A landscape with many valleys, sampled at points; each row gives a point and its height.
A ball rolls from a point to whichever of its 4 nearest points has the largest drop for the distance, and stops where none of them is lower. Distance is the straight distance between rows; heights are no part of it.
fomi: [100 146  95 123  48 135 105 127 155 147 156 136  84 106 139  96 138 146
 159 151 123  82]  (h 421)
diz: [107 163 124 139 154 154 132  83 159 154 189  76 145 104 132 121 169 139
 115 177  84 117]  (h 173)
dobot: [102 153  84  82 109 133 111 106 131 157 142 154 146 127 108 103 132 180
 190 126 108  93]  (h 558)
Gen: [143 115 172 171 134 135 129 157 123 104 111 128  93 144 116 146  97  80
 110 136 166 130]  (h 458)
tig: [128  79  81  16 181 134 170 114  98 101 122 160 162 164 122 128 121 122
 162 132  97 160]  (h 484)
Dag: [101 151 143 191  81 122 114 133 159 135 160 117  87  98 170 135 147 156
 113 168 143  78]  (h 366)
mesir: [117 135 157 148 142 160 121 111 164 154 171 107  96  89 149 132 160 138
 117 188 104  90]  (h 265)
zelug: [111 160 129 150  87 132 131 119 129 130 150 125 121 127 143 121 123 116
 137 143 122 153]  (h 393)
Pab: [130 146 145 158  98 135 113 154 116 130 100 149  89 141 123 130  96 123
 157 131 180 109]  (h 394)
ganat: [124  62 102  85 142 114 142 122 140  89 155 148 180 141 112 129 129 109
 112 125  94 143]  (h 329)
tefiv: [111 215 149 199  72 110 139 128 116 152 116 101  78 115 166 146 121 153
 114 116 152 146]  (h 492)
sozi: [170 108 144 122 211 163 136 126 160 163 151  98 120  92 102 131 157  92
  77 152  71 128]  (h 254)
misuf: [141 140 147 136 115 117 134 158  94 105  79 152 131 160 119 143  96 122
 149 102 164 148]  (h 476)
pora: [144 136 145 146  96  89  97 138  70 112  47 131 116 141 157 109  95 150
 130  55 211 154]  (h 120)
sigu: [115 154 131 113 125 167 115 132 132 186 121 137  86 111 118 119 113 146
 185 162 124  95]  (h 365)
kefu: [113 135  97  94 134 141 138 101 128 125 154 146 170 140 110 119 131 134
 154 135 100 145]  (h 292)
dez: [161  86 139 163 136  67 126 151 106  92  92 120 172 148 119 124 136  91
  53  54 123 174]  (h 557)
leko: [ 91 188  88 109  51 163 123 116 134 180 147 123  61 120 140  81 143 150
 184 167  96  95]  (h 444)
nimu: [169  96 150 120 161  87 162 176  90  74  59 130 148 191  96 147 105  95
 115  82 154 162]  (h 640)
vik: [122 162 167 183  66 115 128 123 119 130 132  80  70 126 188 133 133 100
  98 147 144 171]  (h 621)
Zos: [148  98 141  90 159  98 149 169  95  75  72 146 138 191 117 144 100 119
 175 110 173 122]  (h 695)
mel: [128 147 108 124  61 111 106 152 101 122  90 162 106 146 136 109 110 146
 165  96 171 117]  (h 432)
Sir: [107  96 112 130  91 131  91 129 156 110 158 156 128 114 141 116 134 136
 135 144 138  90]  (h 388)
kuvev: [104 165 111  89 181 181 103  52 173 186 156  53 141  63 138 108 198 148
 118 155 109 118]  (h 354)
Kop: [152 148 168 172 132 141 160 157 118 131 117  99  77 151 110 147  96  60
  98 144 107 179]  (h 130)
ruko: [161 122 168 172 181 131 146 158 141 130 126 126 134 127  78 159 118 113
  92 128 109 126]  (h 257)
Fot: [117 101 120 155  95  92 109 113 136  82 142 132 174 121 149 129 144 119
  80  84 133 151]  (h 768)
ruge: [141 131 151 199 111  93 128 138 120 105 128 111 146 120 142 139 136 106
  62  92 133 167]  (h 556)
puzul: [100 146 105 118 139 143 119  81 160 138 180 123 171 109 111 115 156 160
 140 145  96 102]  (h 92)
dit: [168 150 158 183 199 141 154 142 162 153 161  74 112 115  96 147 161 107
  53 164  55 117]  (h 324)
Lipe: [136 143 121  64 180 148 153 128 104 152 108 147 159 154  94 135 117 144
 177 136 111 146]  (h 455)
padog: [143 125 159 137 167 133 142 152 119 128 112 145 139 146  88 154 105 137
 144 122 134 123]  (h 202)
senug: [168 102 142 146 139  97 150 161  94  96  85 122 134 170 105 126 111  55
  80  77 129 187]  (h 709)
dol: [129  65  95  22 169 134 152 133 111 104 111 157 140 161 128 121 112 122
 185 150 130 121]  (h 491)
Fuso: [109  87 117  96 142 173 110  86 175 144 187 122 120  89 138 112 150 118
 120 182  91 103]  (h 343)
berud: [136 135 184 218 105 115 125 145 138 102 131  91  72 121 171 153 132 111
  56 153 152 128]  (h 733)
muzot: [128 150 118  84 194 176 123  86 145 180 140 108 165  94 103 124 156 139
 145 137 103 136]  (h 280)
Maf: [103 193 148 202 113 119 149 116 153 150 173  75 105 114 156 150 172 166
  98 178 125  91]  (h 412)
Zozib: [162 115 143 120 138  81 154 160  69  85  58 131 144 193 112 135 105  91
 107  68 141 195]  (h 656)
zunon: [120 165 138 162 115 115 137 135 123 131 131 143 151 136 113 151 120 146
 139 109 137 137]  (h 378)
koro: [152 127 167 115 197 172 146 147 121 158  93 133 101 142  81 150  84 118
 149 141 134 131]  (h 312)
gar: [167 146 156 197 150 120 162 150 151 135 153  71  98 128 111 144 153  83
  41 156  61 136]  (h 409)
mota: [109 148 125 127 118 156 120 109 153 163 159 127 114 102 133 119 134 146
 155 166 109 104]  (h 322)
Fis: [128  93 108 100  90 110 106 144 117  90 104 161 135 151 136 110 113 127
 165 117 164 110]  (h 373)
Sani: [ 99 159  94 167  78 111 115 132 155 144 165 138 113  93 141 118 152 190
 136 123 135  53]  (h 425)
bup: [130 100 157 167 119 133 116 140 140 103 135 135 109 120 140 131 125  93
 104 151 154 115]  (h 391)
Mogep: [117 177 146 103 166 188 143  94 127 197 144  86 104 108 131 127 141 117
 141 181  92 151]  (h 244)
Sile: [124  86 107  87  88  76  97 110  93  73  82 141 159 158 166  97 126 121
 127  70 162 169]  (h 532)
kotan: [150 147 145 121 150 112 166 159  79 101  75 148 145 189  88 157  97 117
 136  91 130 175]  (h 547)
mami: [134 136 147 158  77 116 102 133 102 111  96 132 103 135 162 114 107 101
 122 103 176 157]  (h 387)
dobe: [128  77 112  81 179 141 122 108 155 125 157 142 183 128 102 130 143 133
 131 134  96 114]  (h 304)
tozos: [130 118 149 179  92  89  76 112  99 109 101 104 114  92 189 108 124 127
  79  75 175 159]  (h 12)
loboz: [156  85 159 165 133  85 100 136  90  96  75 112 146 125 148 108 118  96
  63  60 178 170]  (h 672)
lifi: [130 149 183 187 156 158 144 141 151 150 140 111  82 113 117 166 116 130
 109 168 121 108]  (h 318)
rebi: [113 132 127 121 130 158 139 107 156 139 188 103 124 119 134 118 142 102
 114 183  87 143]  (h 267)
sima: [139 116 140 114 166 106 143 148 124 117 116 150 177 156  95 148 116 151
 148 111 123 125]  (h 199)
sosof: [108  96  65  86  36 100  82 120 127  89 113 156 113 137 156  83 123 138
 144  87 149 112]  (h 493)
fut: [150 153 150 107 182 174 161 134 106 171 116 128 110 143  89 150  98 105
 145 145  97 164]  (h 320)
Kor: [118 186 156 222 102 114 138 149 138 140 131 118  88 102 152 164 117 163
 104 131 162  92]  (h 438)
bisu: [156 103 168 205 145 123 126 160 137  89 121 120 106 124 120 151 121  83
  63 121 144 129]  (h 509)
gagu: [138  96 137 135 113  71  69 102  73 115  78 114 147 109 180  82 115 154
  98  44 176 163]  (h 497)
Pimu: [ 94 186  99 151  78 126 123 117 140 158 158 124 115 114 136 113 141 169
 158 142 120  95]  (h 380)
vikuf: [129 159 136 186 134 104 151 133 129 118 151 127 175 125 108 158 132 140
  99 101 122 138]  (h 337)
bekav: [138 142 112  44 204 205 142  97 115 205 104 109 115  93 126 126 139  99
 141 148 108 177]  (h 243)
dukin: [134  85 112  45 165 180 139 125 112 157 124 152 109 124 126 118 112 111
 178 166 140 123]  (h 437)
biros: [134  72 104  71 182 172 129  97 157 140 178 121 136  91 125 122 142  97
 103 167  78 132]  (h 407)
rufot: [117 122  82  56 156 122 110  99 154 143 137 138 183 120  95 118 147 212
 183 107 112  80]  (h 632)
Ner: [134 179 172 145 185 178 158 116 139 193 131  77  94 115 103 154 127 126
 123 170  90 150]  (h 293)
defo: [100  76  83  97  90 109  87 109 160  92 159 163 151 124 122 119 136 161
 138 116 122  81]  (h 494)
gudan: [ 81 191 112 136  92 140 130  88 159 186 171  64  90 103 159 106 173 178
 147 189 100  74]  (h 429)
mil: [134 116 156 156 137 141 143 139 148 124 162 110 108 126 132 132 132  78
  93 165 105 145]  (h 364)
rafet: [150 101 147 170 155  91 141 158 133  94 126 148 177 138 103 154 137 120
  85  98 121 130]  (h 217)
fem: [132 107 136 153 115 111 117 149 129 103 127 158 148 135 126 137 121 135
 136 120 158 113]  (h 283)
led: [116  92  91 102  58 125  89 131 126 100 123 155  99 135 157  91 113 109
 157 125 168 111]  (h 426)
mokor: [111 183 155 210  66 110 131 151 132 149 110 100  37 110 168 149 116 158
 112 134 178  91]  (h 461)
luzan: [122 106 107 106 122  87 144 129 119  83 128 146 201 164 118 133 134 134
 132  89 112 158]  (h 170)
matok: [147 110 158 163 154  90 143 169 116  99  95 144 164 149  95 164 112 151
 115  88 153 122]  (h 121)
geke: [122 133 106  60 151 167 146 109 112 154 133 154 137 140 116 116 116 126
 171 153 103 149]  (h 389)
pige: [140 103 142 183 114  77  88 144 106  89  92 135 145 109 159 133 126 152
  86  59 193 124]  (h 427)
Zome: [135  91 119  96 125 156 140 137 107 105 121 157 110 151 131 116  95  73
 148 156 156 147]  (h 459)
kogob: [111 123 116 109  76 157 115 123 129 136 151 143  70 126 164  99 115  84
 154 185 138 126]  (h 368)
nabiz: [175 120 150 134 208 150 153 143 138 158 129 110 119 122  78 148 125  79
  91 142  79 137]  (h 169)
lomog: [127 133  93  89  93 113 120 158 116 132 105 171 122 148 109 110 115 179
 196 112 144  78]  (h 483)
vomep: [112 133  87 158  52  82  93 117 134 104 138 143 145  99 159 117 135 172
 110  68 160 102]  (h 688)
geg: [123 114 129  68 183 200 111  88 157 196 138 100 115  68 142 121 159 117
 128 165 109 128]  (h 176)
remo: [139  94 150 122 169 174 130 143 139 141 133 134 100 120 119 129 106  87
 137 174 136 113]  (h 405)
Pobes: [119 132  81  81  55 133 111 150 120 132 107 168  92 146 125  83 121 149
 189 119 143  86]  (h 473)
zitu: [133 139 119 102 106  99 144 141  82  95  85 161 157 175 129 130 116 141
 161  92 142 166]  (h 402)
tofa: [117 118 101 110  54 113 102 115 106  98 118 152 121 139 160  98 118 114
 139 104 148 158]  (h 448)
nuvo: [157  77 121  77 195 169 159 139 119 145 136 132 121 128 106 126 107  71
 124 161 101 151]  (h 460)
fodi: [122 176 142 184  81 114 122 142 118 131 112 134 109 117 138 139 112 138
 128 111 157 139]  (h 411)
Sog: [110 141  72  29 168 131 137  80 122 132 133 132 195 152 104 119 148 176
 181 117  89 126]  (h 717)
Mekam: [123 163 113 147  46  93  90 120  91 128  92 134 109 120 175  99 119 141
 135  72 168 158]  (h 503)
zaz: [112 141 151 161  97 146 124 126 153 141 151 109  86 114 158 130 136 116
 129 182 132 113]  (h 321)
Ges: [113 166 138 223 102 101 136 136 146 119 158 129 113  89 165 159 155 173
  83 119 155  74]  (h 410)
nas: [135  65  85  46 186 100 173 131 122  94 138 139 189 162 100 131 139 112
 122 117  69 149]  (h 447)
Reni: [120 131 114  66 174 189  88  80 172 203 120  95 139  54 136 120 184 147
 136 133 127 111]  (h 262)
gog: [132 140 150 181 113 110 128 155 132 124 116 148 119 121 131 151 107 144
 130 113 171 110]  (h 347)
lofe: [126 110 133 123 143 135 128 129 147 120 155 147 163 127 116 129 126 124
 128 136 111 131]  (h 111)
nevi: [104 193 150 161  91 147 143 116 131 165 144  98  77 124 150 135 130 132
 146 184 114 132]  (h 369)
refo: [135 151 164 147 189 171 123 114 159 178 143  95 123  89 120 145 154 142
 110 165 101 110]  (h 266)
laf: [113 168  99 153  64  85 116 119 111 114 129 138 159 123 145 123 134 164
 135  72 147 136]  (h 608)
Lituf: [152  69 146 145 142  92 126 160 119  69  96 141 159 150 119 135 121 102
  96  91 169 134]  (h 289)
fasuk: [106 110  81 100 105 103 108 114 153 104 148 159 174 131 109 121 140 192
 153 106 120  75]  (h 565)
vobef: [150 113 128 108 199 139 147 126 143 147 148 118 186 121  80 138 146 127
 110 126  80 131]  (h 291)
nos: [114  83  76  41  93 101 131 122  97  65 106 166 133 178 151 107 118 121
 179 114 140 137]  (h 465)
busu: [136 174 163 182 156 146 153 140 135 149 132 118 121 127 102 163 110 139
 117 138 112 134]  (h 319)
Ker: [146  67 114  80 155 104 160 151 107  90 120 144 160 167 116 129 116  87
 125 118 114 158]  (h 374)
zapaz: [129  83 109  44 173 106 140 132 131 100 120 147 178 161 113 135 134 157
 175 126 114 116]  (h 548)
vul: [ 87 151  83 103 105 152 117  69 151 137 189 123 148 120 131 107 145 144
 155 149  92 116]  (h 260)

Where does a ball stop that starts at each point below?
Sani -> puzul
Maf -> puzul
Pimu -> puzul

Call two points neighbours if one is among the 4 nearest of the other. Go from one point of each pair to the other, from neighbour to neighbour, staying as low as possible. Name the highest point that can't be avoided.
nabiz / puzul -> refo
nabiz / luzan -> ruko
luzan / matok -> sima
pora / puzul -> Pab
pora / tozos -> mami
